Points, in no order, along strands that fork, close into loops and pass close to each other.
Points whose rows are less than 50.2 apart are linked; no others are. Some points are linked to none.
Favo: [  0  14 -11  -8 -17  28  10  29  14  15  11  -5 -26   6  33  -1  11  -9
   4   6  17  11  12  -3 -25  14  14   4 -23  -8]
mazar: [-27 -34 -27  12   7  23   2 -34   8 -11 -11  14  16   2   1  -6   5   2
  -1  14   0   4 -25  -4  -1 -21   2  -6   6  10]
Sor: [ -2 -24 -13   5  -6  26   0  -9  -1 -12  -8  25   8   6  -3 -10  -7   9
  -4  29   2   8 -15  -8  -2 -13  -2  -2   3  25]
didi: [ -7  18 -24 -17 -23  30  -5  28  10  18   9   0 -25   9  22   5  10  -6
   7 -11   0   5  14   3 -25  12  18   3 -11  -1]
kal: [-16  12  15  23   5  -4  16   1 -19  12  -1 -15   6  -3 -24 -24 -40  27
   1  14  -9  -7  12  -4  22  16  21   3   2 -16]
ter: [  5  11  18  35  10 -20  28  -1 -14  21 -12 -10   8  -6 -17  -8  -3  10
   2  34   9   8   7  -6  30   7 -13   7 -24 -10]
tev: [ -3  19   7  -8  -1  -8 -10 -13 -11 -13   8 -17   5   2  10 -10 -29  -7
  -6  -9  -1 -15  -8   1   9  -3 -13   0  23   7]
sereg: [  6   7  10 -18   5 -12 -29   7  -3 -21   4 -12  -4  -2  -1  22   7  -1
  -6 -21  -1  -8 -14  11   1  -2  -6 -13  40  11]
fovur: [  8 -24   4  -6  -2   0  21   3  10  19  14  19 -10   5  34   8 -10 -31
  -8   9  20  13  16 -19  -3  -5   4  10 -31   6]
zukef: [ 16  17  24   9  15 -39   4  15  -4  13  -9 -21   3  -4 -26   8   5   2
   9  -7  -3  -6  14  10  14   6 -11   1   1 -19]
butu: [  0  -3  16  18  19 -19  -9 -10 -10  -8 -13 -29  18  -5 -13  -2  -2   3
   0  -1  -4   0 -24  17  20 -11 -25  -8  19  -6]
piv: [-12   3   4  -1  -3   8 -20  -8  -7 -23   2  -1   9   8  10 -12 -35   8
  -7 -11  -3 -10 -13   8   2  -7   2 -10  27  18]
pavep: [ 13 -26  -7   0 -10  25 -17  -8   1 -29   6  17   7   2   6  -5  -6  13
  -7  16  10  12 -22  -8  -5 -23 -12   0  19  33]
dibi: [ 25   9  -1  -7  -8   2 -22   2   8 -12  22 -20  -9  -4  11   7   3  -7
   8   2   6  -4 -21  12 -15 -13 -42   4  12   7]
rakal: [  6  -5 -19 -19  -7   9 -14   7  16   1  -2   4 -11  -6 -13  17  28  -2
  14  -4  -6  -4   0   9 -12  -4  -6  -6  -4  -8]
sib: [ 10   5 -14  -9 -19  26  -9  13  11   8  20   5 -12  16  37   8  -7 -16
   6  -4  19  19  -7 -13 -20  -1  -3   5 -16   8]
rud: [-24 -22   0 -17  12  -5  -8 -22  -2 -10 -12  10  22   9  -1  15  -2   6
  -3 -39 -11 -11   0   1  -9  -2  40 -23  19   2]
Gos: [ 26   0   8 -12   7 -16   0  -8  20   9  25  -6 -10   0  34  23  15 -31
   8  -5  14  -9   0   6  -8 -17 -31   5 -12 -10]
zon: [  7 -15 -22  11 -22  43  13  15  -8  -2 -12  31  -6  -5  -1 -22 -13  11
  -5  28   7  21  -3 -13 -14   2   8   9 -15  25]
fipus: [ -5   8  -1  30   6  -6  30   4  -4  13  -7  -6   2  -9 -26 -19   2  17
   9  35   2  -1   1 -11  20   9 -10   9 -25  -9]
pap: [ -8  -5 -19 -17 -13  28 -22  19  10  -2  -7   0 -13  -7 -16   7  26  14
   8   0  -6   1   0  18 -11  -3   4 -10   1   4]
fovud: [ 21   5   2 -21   5 -14 -18 -15  22   7  28  -3  -6  -1  37  30  11 -32
   6 -17   5   6  -5  -4 -18 -20 -16   4  -2  -9]
kipez: [-10  -2  10   7   6   5 -12  25  -2  -7  -5 -12   7  -6 -44   3  12  38
  10   2  -3   6   8  16  11   3  23 -19  19  -4]
rufaf: [-29   1  -5  -3   7 -12   4 -23   1  10   0 -16  10  -4  -9  -3  -6  -2
  11 -41 -11 -13  16  -1  -6  18  31   1  -7 -23]
buveb: [ 17  17   7  -4   7 -12  11  11   9   3   4  -6 -18   1  -6   3  20  -4
  12   0   7 -13   6  14  -4   5 -21   2  -7 -18]
Doke: [-26  12 -17   3   4  15  -9  -7   9  -6   4 -28   8  -2 -19 -12   8  10
  10 -24 -15 -17  -9  27 -13   2   1 -11   1 -19]
Lib: [ -5   1   6  20   8  -8  14 -25 -12   4  -7  -5   5  -5  -4 -13  -9   0
  -4  24   2   1 -14 -11  19  -4 -17   4 -13   4]
nok: [-24   2  -9  32  11   5  36 -18   7  21   0   0   3  -4  -7 -28   2   2
  11  19  -2  -7  14   2  12  -3  -1   2 -36 -19]
pobel: [ -6  -6 -25  -7 -14  26  18  18   7  21 -13  28 -14   6   4  -7   1  -3
   7   6   5   9  23 -13 -15   4  32   3 -23   5]
sopif: [ -5   0 -18 -13   6   8  12  -4  17  19  11  -1 -11   4  15   2  22 -17
  26 -16   4 -15  12  20 -17 -10 -18   2 -32 -22]
nulu: [ -4  21  -5 -17 -15   2  -4  16  -2   8   3   0 -17   4   9  -3  -8  -8
   1 -13  -6  -6  22   4  -7   9  19  -5  -9  -2]
Gib: [  9  42  13  -2 -15  -6  -7  31 -13  -1  15 -20 -25   0  18  -9 -24   2
  -7  -3   7 -12  26  12  11  24   0  -3   2 -11]
punik: [ 20  11  21  20  11 -25  15 -15 -18   2  -1 -16   7  -4  10  -5 -12 -17
  -6  23  19   3 -15  -6  24  -3 -40  10  -6  12]
Mativ: [ 27   7   6  -9 -11 -15 -26 -13  11 -13  28 -17  -3   2  19  15 -13 -16
  -4  -9   2   1 -21   2  -8 -18 -31   4  14  10]
tesu: [  5  13 -11  -3 -22  26  -1  23  -1  -1  16  12  -9  18  27   1 -16  -4
  -5   6  14  21   1 -10 -27   2   8   9  -6  17]
Degi: [ 32   9  13  -8 -12 -19 -18   1  11 -11  36 -11  -4   0  40  20  -4 -26
 -10  -1   7  12 -13  -6  -9  -9 -23   7   6  -1]
ladub: [-28 -22 -19  17  14   1  20 -33  -3   8 -15  -2  16  -2 -14  -4   8   1
  -2  -4 -11   3  -3  -9   6  -5  18   2 -15  -5]
zadag: [  4  -4  28  -6  17 -33  -5  -8 -14  -6 -13  -5  15   2   4   8 -14  -5
 -12  -7  -8   2  -9  -8  18  -6  -7   1  23   6]
vimov: [  1  23   7   7 -10   4  21  14  -9   9   0  -4  -6  -4  -2 -22 -27   8
  -3   6   5  -8  22  -1  14  10   9   2 -11   1]
zovot: [-18  15  -7   9   9  -5   4 -12  -2   5   1 -22   5  -1 -18 -13   2   2
  13 -12 -11 -18  -2  15  -2  -1  -9  -2  -4 -20]
vibud: [ 24 -19   4 -23 -13  -3  -7  10   8  -2  13  23  -6  -3   5  16  28  -4
 -11   8   8  22  -6 -10  -6  -4  -3  11   0   3]
Bitil: [ -4  -4  10   7  11 -16 -18  -8 -12 -19 -13 -28  19  -2 -11   9   6  14
   6  -7  -9   5 -22  15  12 -18 -12 -23  35   4]
zazud: [ -5  19  14   2  -4 -14  14   3 -19   5   2   0   1   3  13 -16 -40   2
  -4   0   6 -14  25  -3  11  21   7   3  -1  -4]
Lif: [  2  -5  15 -10   7 -18  18   3  -2  10  -5  32  -9   8  23   4 -15 -18
 -19  -5   3  -8  36 -18  10  11  31   5 -14  -4]
Sikid: [ 20 -16  13   1 -11  -2 -17   3   3 -25  -5  34   4   1  14   5 -25   1
 -22   1   6  15  -4 -14  -4   2   9  11  17  19]
dud: [-15 -14 -14  -7   8  14  -7 -15  10  -5  -4  -6   8  -4 -10   6  25   3
   9   1  -5  -4 -20  10  -6 -17 -10  -9   5   3]
verer: [  5   5  14  -9   6 -20   6  22   0  15   1   8 -11  -7 -28   6  11   6
  -5  -9  -9   1  34 -13  10  19  34   0  -5 -17]
tipus: [-10  -6  -4  -9   6 -11  15 -12   3  13  -8   9   8   0  -6   5   4 -13
   8  -9  -1  -5  18 -14   1   0  11  -1 -11  -5]
sog: [  8  -3 -24 -10 -19  31   4  38   1  -3  -6  14 -15 -10 -23  -4  26  16
   3  18   2  18  10   4 -13  11   9   4 -14   0]
tusul: [  7  18   1   0 -22  12   4  41  -8  -7   7   7 -13  -5  -3 -10 -13  18
 -17   9  -3   8  19   5   7  22  22  11   7   1]
met: [  4   0  -3  -4  11  -9  14  -4  15  10   2   2  -8  -1   2   6  25 -12
  16  -1   1 -16   8   8  -6  -4 -17   2 -19 -18]
bobu: [ -5  -9  -9  20   5   6  16 -26   7   5 -14   2  12  -5  -6  -9  11   2
   5  29  -4   2 -15  -9  11 -12 -20  -1 -16   4]
Noz: [-26 -21 -20  25   7  11  19 -17   4  13 -14   5  13  -4 -29 -12   5  17
  -3  16 -11   5   1 -10  10  -4  24   1 -13  -7]
ripem: [-15 -22   8  -1  16 -14  -2 -21  -9  -9 -23  11  24   7  -9  12  -2   1
  -8 -20  -6  -3  -2  -5   6 -10  25  -6  19   6]
mer: [ -7   9   2 -19   4 -15  -1   1  -3  14   0  17  -8   1  16   3  -5 -18
 -11 -31  -9  -8  35 -13  -5  11  40  -9  -2 -12]
viv: [  8 -11 -10 -11 -11  15  -4  29   1 -11  -4  20  -9  -9 -17   5  17  12
 -11   7   2  18   6  -1  -4  15  16  -1   2  10]
ruzo: [  6  17   2 -13   7  -6 -26  18   2 -19   4 -26  -3  -6 -19  15  17  12
   7 -21  -4 -15 -14  22   0  -4 -15 -20  28  -2]
bavo: [ -2   4  12   7   6  -2  -4  26  -9  -6  -8 -11  -2  -4 -37  -6  -3  25
  -6   4  -6  -4   4   3  17  14  11  -3  16   2]
Bivuv: [ -1  27   4  -8  -5  -7  10  26   3  16   7 -10 -16   1  13 -13 -10 -11
  -4  -5  11 -12  31   5   3  17  18  -8 -23 -16]
veku: [  1   3   2 -19  -4 -13 -10 -21   7   2  11  -3   5   4  24   3 -12 -26
   2 -23   4  -8   0  -6  -9  -7 -13   3  10   7]
zeso: [ -7  -4   6  -8   8  -9   6  18   9  13 -10  -5  -7  -7 -33   5  21   9
   4  -1  -6  -2  21   1   3  11  18  -1  -8 -16]
Mudef: [  7  10  10   8   1 -11   8 -17  -7  -4   0 -14   3  -5   6  -3  -7 -11
  -6  16   8  -3 -17  -7   8  -6 -28   5   1  12]
tado: [  4   0   8 -16  11 -33   1   5   3  22  -8   3  -2  -5 -18  32  29 -10
  -1 -12  -2   3  23 -10   8   2  14   3  -7 -20]
lodo: [-10  15  26  11  20 -39   7  -9 -27   8  -5 -30  18  -4  -9  -2 -30   1
   2 -14 -10   3   7   2  25  11  -3   6  13 -17]
maf: [ 21  -6  29  18   3 -15  11  29 -22  -8 -17  22   4  -5 -28   2 -16  23
 -20  13  -1   8  15 -11  21  21  16  15   7   3]
nagat: [ -6   0  -9   4   4  -9  19 -10   6  12  -5   2  -2  -8 -13  -9  13  -4
  15   3   1  -4  11  -3  -3  -1  -2   3 -24 -14]
kegip: [ 22  15  12  -7  13 -26   7  25   5   8   5  -8 -13   3 -16  16  33   0
  16  -8  -4 -18  13  16  -1   0 -12   3 -19 -30]
guna: [  9  11 -20   6 -25  31  -3  19  -5  -4   9   2  -9  13  21 -17 -20  -5
   2  16  13  15  -6   0 -18   7 -11   9  -1  24]
Tobat: [-28   0 -15   5   6  10 -12 -35   4 -11   5 -23  12   2   5  -9  -5  -1
   1 -22  -9  -9 -20  10  -4 -11  -2 -11  15   0]
gotev: [  4 -11  23  21   5  -2  -9 -14  -9 -28 -15  12  23   4   1   2 -25  19
 -14  10   3   1 -21  -3  13 -14   1 -12  35  27]
Tase: [  1  -1  -3 -13   4  -5 -10 -26  13  10  22  -3  -2   8  33  14   0 -41
  14 -28   4  -1   4  -5 -15 -15 -15  -1  -3  -1]
Kuf: [  0  -1  -7   8 -17  36 -13  13  -6 -23  -1  12  -1   3   6 -15 -24  20
  -9  17   5  -1 -13   7  -3   5   1  -2  17  29]
Zaf: [  8   3   3 -23 -10 -10  -5  13  10  16  12  14 -20   0  24  15  19 -14
  -4 -12   0   8  17  -2  -6   7  19  -1  -8 -15]
luf: [ 12   7  -4 -23 -20  17 -34  24   6  -9  21  13  -5  15  31  19   0   1
 -12 -13  -6  16  -8  -2 -28   4   7   6  17  12]
Bov: [-12   9 -30 -11 -18  28   8  27   3  28  -4   1 -16   4  -2  -6   5  -3
  15  -3   2   3  27  -4 -21   6  31   3 -19  -1]
Gub: [  3  -7   0  27  10   4  19   4   3  13 -15  -2   3  -2 -43  -9  20  19
  11  31  -5   8  -4   0   7   1 -11   9 -22 -15]
rase: [-12 -29 -22   8  -4  19  16 -23  -1   9  -8  31   8  -3   8 -13  -1  -5
   3  26   4  10  -7 -27  -5 -11   4   8 -23  21]
Zafi: [-22 -11 -15   3  -7  17  -9 -35   0  -9   3   2  10  10  20 -18 -23  -8
  -2   7  -5  -1 -25  -6  -3 -12 -11  -1   3  14]
pinab: [ 14 -30  -2  -1  -1   9  -3 -10   5 -12  -2   6   3 -12 -10  14  22   5
   1  25  13  12 -29 -10  -1 -19 -24   7   8  16]
vuv: [ -8   0   2 -21  -2 -11  -2 -17  -4   6   1  21   5  11  21   2 -23 -22
  -7 -28  -3  -6  22 -11  -1   5  23   2   5  -1]
vob: [ 16  19  34   8  14 -38  15  19  -4  15   2 -17  -9   0  -7  11   2  -9
  -4  -1   4  -8  24   0  19  16  -6   0 -11 -20]
romok: [ 35  11  22 -16 -12 -21 -16  16  -1  -9  32   3  -5  -7  28  15  10  -9
 -13   8   6  16 -13  -4  -4   2 -10   4  14  -8]
nosa: [ 10  10   3 -12 -11   8  -1  22  14  10  22   0 -22   8  40  11  -1 -15
  -5   2  15  17   6  -6 -20   9   7  -4 -23  -3]
toti: [-15   7   1   1  13   2 -14  12   0 -10  -5 -20   2  -8 -39   2  18  27
  21 -11  -9  -2  -1  21   1  -1   4 -23  16  -9]
Mukef: [  1   6 -14   0  -1  16   3   0  18  11  13   0 -18  11  24   0   4 -23
  14  -8  10 -11  12   6 -21  -7 -21  -1 -25  -8]
tuket: [ -4 -15 -23  -4 -20  28   5   7   2   2  -5  33  -3   9  16  -4 -10  -5
   0   6   7  14  10 -16 -22   0  19   4 -15  16]
Ninim: [ 27  18   8   2  -4 -10   0  30   5  -7  11  -8 -12  -9  -6   5  16   2
   0   3   3  -3   1  11  -1  15 -17   3   1 -14]
gul: [ -2 -22 -18  14 -14  36  10 -12   3  -4 -10  31   2   0   3 -23 -16   6
  -3  32  -3   8 -10 -20  -6  -8   8   8 -13  25]
pofas: [ 14 -11  10   6  19 -15  -2 -22  -4  -2 -15  -5   9  -9  -5  18  16 -11
  -2  18   1   7 -37   5   8 -17 -37   8   6  12]
nagu: [  7   5  10 -11  -3 -21 -11  -4  -3  -8   3  20  -4   6  21  -4 -29 -14
 -16 -11  -3  -5  16 -13   7   8  18   4  15   2]
gagal: [-30 -12 -23 -20   4  10  -1 -18   7  13  -3  10   2  -1  13  -1  -4 -21
   9 -28  -6  -2  19  -5 -29   2  26  -4 -13  -3]
kaz: [-23   1   5 -11  16 -17  -7  -4  -4  12   1 -19   8  -1 -19   6   5  -1
   3 -38 -13 -10  11   5  -3  13  21  -3   7 -20]
nik: [ -3  13 -12  13  -9  24  13  -2   6   9   2  -8 -11   2   4 -25  -5  -8
  16  16   4  -7   4  11  -5  -2 -22  -1 -20   0]
rogut: [-26  -1   1   3  16 -19  11 -38  -6   8  -3 -15  19   0   2   2  -7 -10
   5 -38 -10  -4   8 -11   2   9  27   7   0  -8]
teze: [ 24  -2  12   9   1   1  -2  15  -6 -16  -4 -19  -5 -13 -23   4  19  12
  -2  20   4   3 -25   7  10   0 -36   3  17   4]
lesu: [  2   8  17 -21  -1 -20   2   7   1   7   0  37 -12  13  30   7  -6 -13
 -16 -18  -6   1  33 -17  -6  15  48   0  -3  -6]
Nelig: [ -3  10 -17  -5  -6  15  -3  -7   9   4  -2  -5  -9   1  13 -13  -1  -8
  16  -1   2  -6  -5   5 -15  -6 -23   1 -10   2]
feme: [ -3 -10  -5 -21   5  -7  -8  13  11   4  -8  11  -8  -9 -31  19  34  11
  -2  -8  -7   0  16  -1  -4  -2  24  -7  -3  -8]
zan: [-16  11 -14   9 -10  18 -16 -19  -8 -12   7   0   8  12  24 -26 -45  -3
  -1  -4  -4 -13 -13  -1  -2  -9  -6  -2  11  17]
gikal: [  6 -15  -7  19   4  14   0 -14   8  -1  -9  -6   8  -2 -16  -1  22  10
   3  35  -5   4 -34   6   7 -12 -36  -1  -6   2]
dimi: [ 28 -27   1 -19  -6   7 -10  12  18 -11   2  15  -7 -15  -7  30  45   2
  -6  10   6  14 -15  -4  -4  -3  -8   5   9  -2]
vudof: [  7  20  18  -1  -7 -22   6  -2 -17  -7   3   4   3  11  19  -6 -37  -5
 -16  -6   4 -14  11 -11  16  15   3   6  18   5]
liler: [-28 -27 -23  18   9  13  11 -46  -4  -4  -5   0  18   1  -1  -4   9  -1
  -3  -8 -12   0 -16  -1  -1 -14   6  -7   2   7]
zap: [-16  19   1  34  17 -11  16 -21  -4  11   4 -34  13   5 -23 -13  -4   7
  16 -15 -22 -11  -1  22   8   7  -9   4 -12 -33]
Pigof: [ -4  16  15 -12   4 -24   7   8  -1  13   4  10 -10  -2   0   3   2  -3
  -6 -19  -8  -8  39  -9   8  16  37   0   0 -18]
Sutas: [-31  11 -29 -17  -9  21   1  -9   2  19   0   3  -7  12  24 -13 -14 -22
  13 -23   2   0  17  -4 -26   2  16   1 -11  -1]
teb: [ -1 -12  14  -9  10 -11  18   3   8  24   6  22 -16   8  30   2  -7 -32
 -18  -1  15   6  31 -20   5   7  20   6 -34  -5]
tenog: [ -2 -30 -14 -10  -5  10  13 -20   7  12  -5  26  -1  -2   9   4  10 -14
  10  15  10  12   4 -19  -7 -17   1  10 -19   7]
dage: [-28  -6  -3 -13  10  -6 -11  -9  -1  -4  -2 -10  14   2 -15   9  -1   9
   1 -37  -9 -12   6   9  -4   1  32 -17  19  -7]
kebu: [  1  -2  20  30  12 -14  11 -19 -30  -6 -17  -8  21   2   0  -9 -30  12
 -16  21  -7   6 -19  -5  32  -3 -19   7  12   7]
vugi: [-16   6 -22 -10  -1  21   1 -15  12  13  15  -7 -13   7  30  -7  -9 -33
  20 -22  10  -4   8  -1 -30  -5  -8   1 -15  -3]
rop: [  7 -16  10 -10  -2   1 -18   2   3 -19  -9  28   3   5   4  14 -11   6
 -17  -6  -1  -5   5  -4  -4  -1  22  -4  18  13]
Demeb: [-31   2  -6   2   9  -3   2 -38  -8  -6   0  -7  21   6  17 -11 -24  -7
   0 -43 -13 -15   0  -1  -2  12  26   3   8  -2]
zif: [-26 -17 -18 -17   5   4  10 -20   0  10 -10  22   7  -2  -1  -3   1 -11
   1 -16  -6  -6  14 -10  -9  -1  28   4 -11  -2]
minu: [  3  -6  23  15   8  -6   9  20 -16  -3 -14   0   8  -3 -30  -5 -18  27
 -10  13  -7   1   8  -8  20  15  21   8   9   1]
tuzuz: [ 18 -25   4 -13   1  -4 -12 -14   3  -7   0  12   7  -2   2  26  12  -5
  -7   6   7   9 -19 -13   2 -15 -13   7  14  22]
Luk: [ -2  11 -30   0 -27  40  11  30   3   5 -10   6 -20  -5  -8 -13   0  15
   3  18   3  10  10   0 -18  11  11   2 -17   7]
zul: [  6  16  -3 -10 -25  16   2  31   5   8  -3  35 -13  14  25   0  -6  -1
  -7  -3   2  14  15  -8 -21  18  34   4  -5   5]
muro: [  8 -12  -1 -17  -1   6  -9  37   8  -5  -4  15 -12 -12 -32  18  33  20
  -5   3  -6  13   9   1   3  16  26  -5   6  -4]
lufa: [-17  14  14  26  16 -19   6 -22 -17   9  -1 -39  13   1 -17  -7 -26   5
  11 -15 -14  -4   4   9  17  12   1   0   6 -26]
lapa: [  2  15  -4   7  -4  11 -10   7  -2 -13   4 -16  -9  -3  -9 -20  -6  13
  -1  12   0  -8 -17  14   9   2 -22  -8   8   7]
nerut: [  3  32   4  -9 -20  -2 -19  24  -8  -7  12 -16  -9   3   7  -9 -18   3
  -7 -15 -10 -11  13  14   6  17   3  -2  15   1]
Mafa: [-10  13  -7  23   6  10  24  -8  10  17   6  -3  -6  -2   9 -30  -4  -6
  20  14   2 -14  11  11   2  -3 -21   0 -41 -18]
Sivu: [  8 -14  22  27  15 -12  -4 -14 -19 -16 -17  -4  22   4   2   6 -21  12
 -16  16  -3   8 -30   2  28 -16 -16  -5  24  18]
tek: [-16 -18  16   9  17  -9   0  -6 -10 -16 -23  15  25   3 -18  12  -6  27
  -3  -5  -8  -2   5  -2   7  -8  29 -14  21  -1]
nepup: [ 12 -23  -7  -2 -12   6  12  -8  10   2   8  27   0   9  28   9   0 -18
  -2  13  18  24  -1 -26 -16 -13   5   9 -18   9]
rabur: [-15 -21  -6  18  13   6  13   0   6  12 -23  -2   4  -5 -41  -1  23  22
   8  26  -8  11  -1  -1  13  -8   9   4 -13  -5]
Sev: [ 13  13  27  10  13 -34  -2   4 -13   2 -15 -29  10  -4 -18   3  -3  -2
   1   4  -9  -2  -9   5  18   2 -23  -3  13 -11]
gez: [ 25 -14  12 -16 -10  -8 -17  14   7 -11  11  31  -4   2  18  17  11   5
 -20   3  -2  23  -4 -17 -15   6  15   9  11  10]
lek: [  0   9 -18  15 -14  38 -10   9  -1 -11   4 -12  -4  -6  -8 -28  -2  23
   3  27   2  -3 -22  12  -4   0 -24  -8  -2  20]
muzuk: [  0  17  -1  -1   1   6 -21  10  -3 -17   1 -34  -2  -6 -13  -4  -4   8
   4  -5  -1 -12 -22  20   4 -10 -22  -6  26   3]
sagur: [ 31  -7  31  14   5 -26  21  26 -20   1 -10  15   5  -3 -18  10   3   8
 -22  18  10  14  11 -16  23  14   7  13   1  -2]
lisib: [ 11   7 -14 -14 -11  19 -21   7  12  -1  10 -10 -11  -1   5  -2   6  -5
  13  -2  -1  -3 -20  17 -20 -10 -37   3   2   3]
Vifa: [ 10   0   7  16  17 -10  13   0  -2   5 -13  -9   1  -3 -34  -3  22  16
  16  18  -6  -4 -16  14   5  -6 -23   6 -13 -12]
nisi: [ 13 -16  -8 -23  -3   6 -18  18  16  -5  -2  11 -12 -11 -16  32  48   4
   3  -5   1   4  -7   5  -7  -4  -1  -9   9  -1]
vaz: [ 14  14  35  32  17 -31  27  -6 -19  15  -8 -22   8  -7   0  -9 -10  -5
  -6  26  16   2   2  -6  33   3 -25   7 -11  -5]
vopeb: [ 25   3  14  -6  23 -29   9  -6  11   9  16 -13  -8   5   9  20  22 -32
  12 -14   3 -18  -2  13  -3 -10 -33   4  -5 -18]
zemuz: [-18  -1   5  15  18 -10  34 -19   5  26  -4  -3   7  -9  -8  -7   8  -9
   9  12  10  -4  20  -5   8   3   2   5 -37 -17]
Zazem: [  2 -29   9 -11   8  -6  -7  -2   3  -8  -8  20   6   3  -3  14   7   4
 -10   3   5   2 -10 -13   5  -7   9  -2  14  18]
gumil: [ 25  13  12 -14  -9 -14  -9  21   3  -5  17   5 -14  -8  14   7  16  -4
 -14   0   0   6  -1   1   0  16   1   0   7  -5]
kino: [ -7  -9  -1   9   1  11  -6  -4  -4 -31 -19  14  17   4  -2  -1  -8  28
  -2   7   4  -2 -15   4   9  -9   7 -17  29  23]
lazot: [ 27 -20  27  -1   7 -32  -3   4   0  -4  -7  38   1   4   4  26   8  -7
 -26   6   3  10  10 -23   9  10  16  15   7   6]
rimu: [  2   9 -24   4 -25  47 -17   9  -2  -6   9 -11  -9   5  14 -23  -8   4
   3  22   7  10 -23   7 -18  -4 -26   0  -1  23]
Vones: [ 21   4  28   5   9 -34  19  16  -8   7   2  -1   1  -5 -13   7   6  -2
 -12  14  11   3  15 -11  23  14   3   7  -9 -12]
tedud: [-11 -18  -8 -11   3   2  -9  -3   3  -8  -7   7   2  -2 -11   6  14   5
  -1 -10   0  -4  -6  -2  -1  -8   7 -10  14  10]
vekaz: [  2  -7 -23  10   3  17   5  -9   9  -2   1  -4  -2  -2 -21  -6  32  16
  20  22 -11 -11 -23  14   0 -16 -34   4 -19  -7]
Rad: [ -2  -3  -7  10 -18  29 -24  -7  -2 -30   2   7  12   8  12 -14 -18  20
  -7  15   6   2 -23   7  -5 -16  -5  -5  17  36]
Gosip: [-13  -7   1   7   4   2  -9   2 -12 -16 -13  -6  14  -2 -14   2   4  18
   3  -3  -4   2 -18   9   8 -13   5 -18  26  11]
pida: [ -1 -13  -7   4  16  -2   7  -7   9   6 -10 -11   3  -1 -27   7  38  10
  21   8 -11 -13 -15  19   1 -15 -18   2 -19 -16]
san: [-28   2 -20  23   6  15  -2 -36   1  -5   3 -32   8   2 -12 -10   2  11
   4 -31 -16 -11 -16  22  -1  -5   9 -17   4 -15]
Lem: [-23 -16 -14   6   8   2   5 -44   1   2   5   3  16   4  13  -5  -2 -11
   1  -3   0  -3 -18  -7  -3  -4  -3   7  -4   6]
nugil: [ 25  -4  15  -2 -10  -6 -10  15   6 -18   4  44   1   3  25   5 -12  -2
 -32   7  10  20   8 -18 -17  17  15  11  13   7]
lov: [ -3   5  25  25  13 -28   6 -17 -29  -1 -13 -23  23  -1  -1  -7 -37   3
  -8   0 -12   3  -9   1  33   2  -6   6  15  -6]
viti: [-31   6 -21   2   0  10  -6 -42  -4  -9  10 -12  17   5  21 -20 -28 -12
   3 -32  -8  -9 -10   8  -6   2   3  -1  11   2]
tugub: [  3   8   5 -12  15 -18   8 -20   1   7   4 -19   6   4   7  11  14 -24
  17 -23  -5 -16  -6  12  -8  -9 -25   0   0 -12]
setak: [ -3  13  -8 -14 -13   5 -11  18  -4  -5  -1   1  -9   1  -4  -6  -8  10
  -2  -8  -4  -1   7   7   4   6   8  -4   5   5]
Satu: [  3  10   7  -2   2 -19  -5 -14  -1   4   8 -13   0  -1  15  -3 -16 -17
  -1  -2   8 -13   0  -1   7  -5 -24   5   8   0]
Nugab: [  2 -18 -20 -15 -14  32 -22   9  10 -17   2   1 -10 -10 -13   9  27  14
   4   8   6   7 -16  12 -17 -10 -12 -10   9  22]
mab: [  1 -10 -20   3 -19  34   7  16   0   2  -6   7  -7 -11  -9 -21   2  14
   4  27  -1  12  -3  -5  -5   0  -1  -3 -16  16]
Fir: [  7  37  17   1  -2 -19   2  25  -1   8  18 -22 -19   1  12  -6 -13 -11
   0 -12   6 -19  24  17   9  17  -4  -1 -12 -22]
ged: [ 14   2  15 -10   1 -14 -15   8  -5 -13   5 -11   2  -2  -2  12   6  -6
  -6  -4   4   4 -16  -2   5  -2 -19  -3  24  11]
fivul: [ 12  30  13   8 -19   0  15  37 -20  -3   4  -2  -9  -5  -8 -22 -30  20
  -6  12   4  -2  26   9  14  25   9   6  -4  -2]
getor: [-25  11 -11  -1   6   8 -17  -5   3  -7   0 -26  19   1 -18   0  14  21
  15 -24  -9 -12  -8  25  -5 -13   3 -22  22 -10]
gida: [  3 -21 -12  -9  -5  19 -20  -8  15 -12   3  -3   1  -9  -9  12  23   4
   8  11   4   4 -30  10  -5 -21 -26  -2  11  15]

A fork is a point with three links, a tip a point with one. Leave the first point through the second and follow the links. Name the first fork or tip that comes.
Pigof; verer -> gul
tuket; pobel -> ged
tek; ripem -> Doke
ged; sereg -> tuket
pap; rakal -> Zazem

A tip is a point with one link. Name the tips that can be reached along the links from each point below, in the order of the rows.
minu -> tek
nagat -> kegip
ladub -> mazar, tugub
mer -> tusul, Kuf
rimu -> tuket, ged

A piece is two or more points that can be reached from each other along the links. Count, over all rows, the pieces, the separate loops (a circle has one, a figure eight two, a Y none), the forks (points with three links) and the tips (points with one).
pieces -> 6
loops -> 10
forks -> 16
tips -> 8

Name the points in between on the shortest way along the links from the first point to the second, in order.
vibud; lufa -> gez, nugil, Sikid, rop, Zazem, tedud, Gosip, kino, gotev, Sivu, kebu, lov, lodo
sagur; viti -> maf, minu, bavo, kipez, toti, getor, Doke, san, Tobat
rase; tusul -> tenog, nepup, fovur, teb, Lif, lesu, mer, vuv, nagu, vudof, zazud, vimov, fivul
didi; ruzo -> Favo, nosa, sib, tesu, guna, rimu, lek, lapa, muzuk
minu; pap -> maf, sagur, Vones, vob, zukef, Sev, butu, Bitil, Gosip, tedud, dud, gida, Nugab
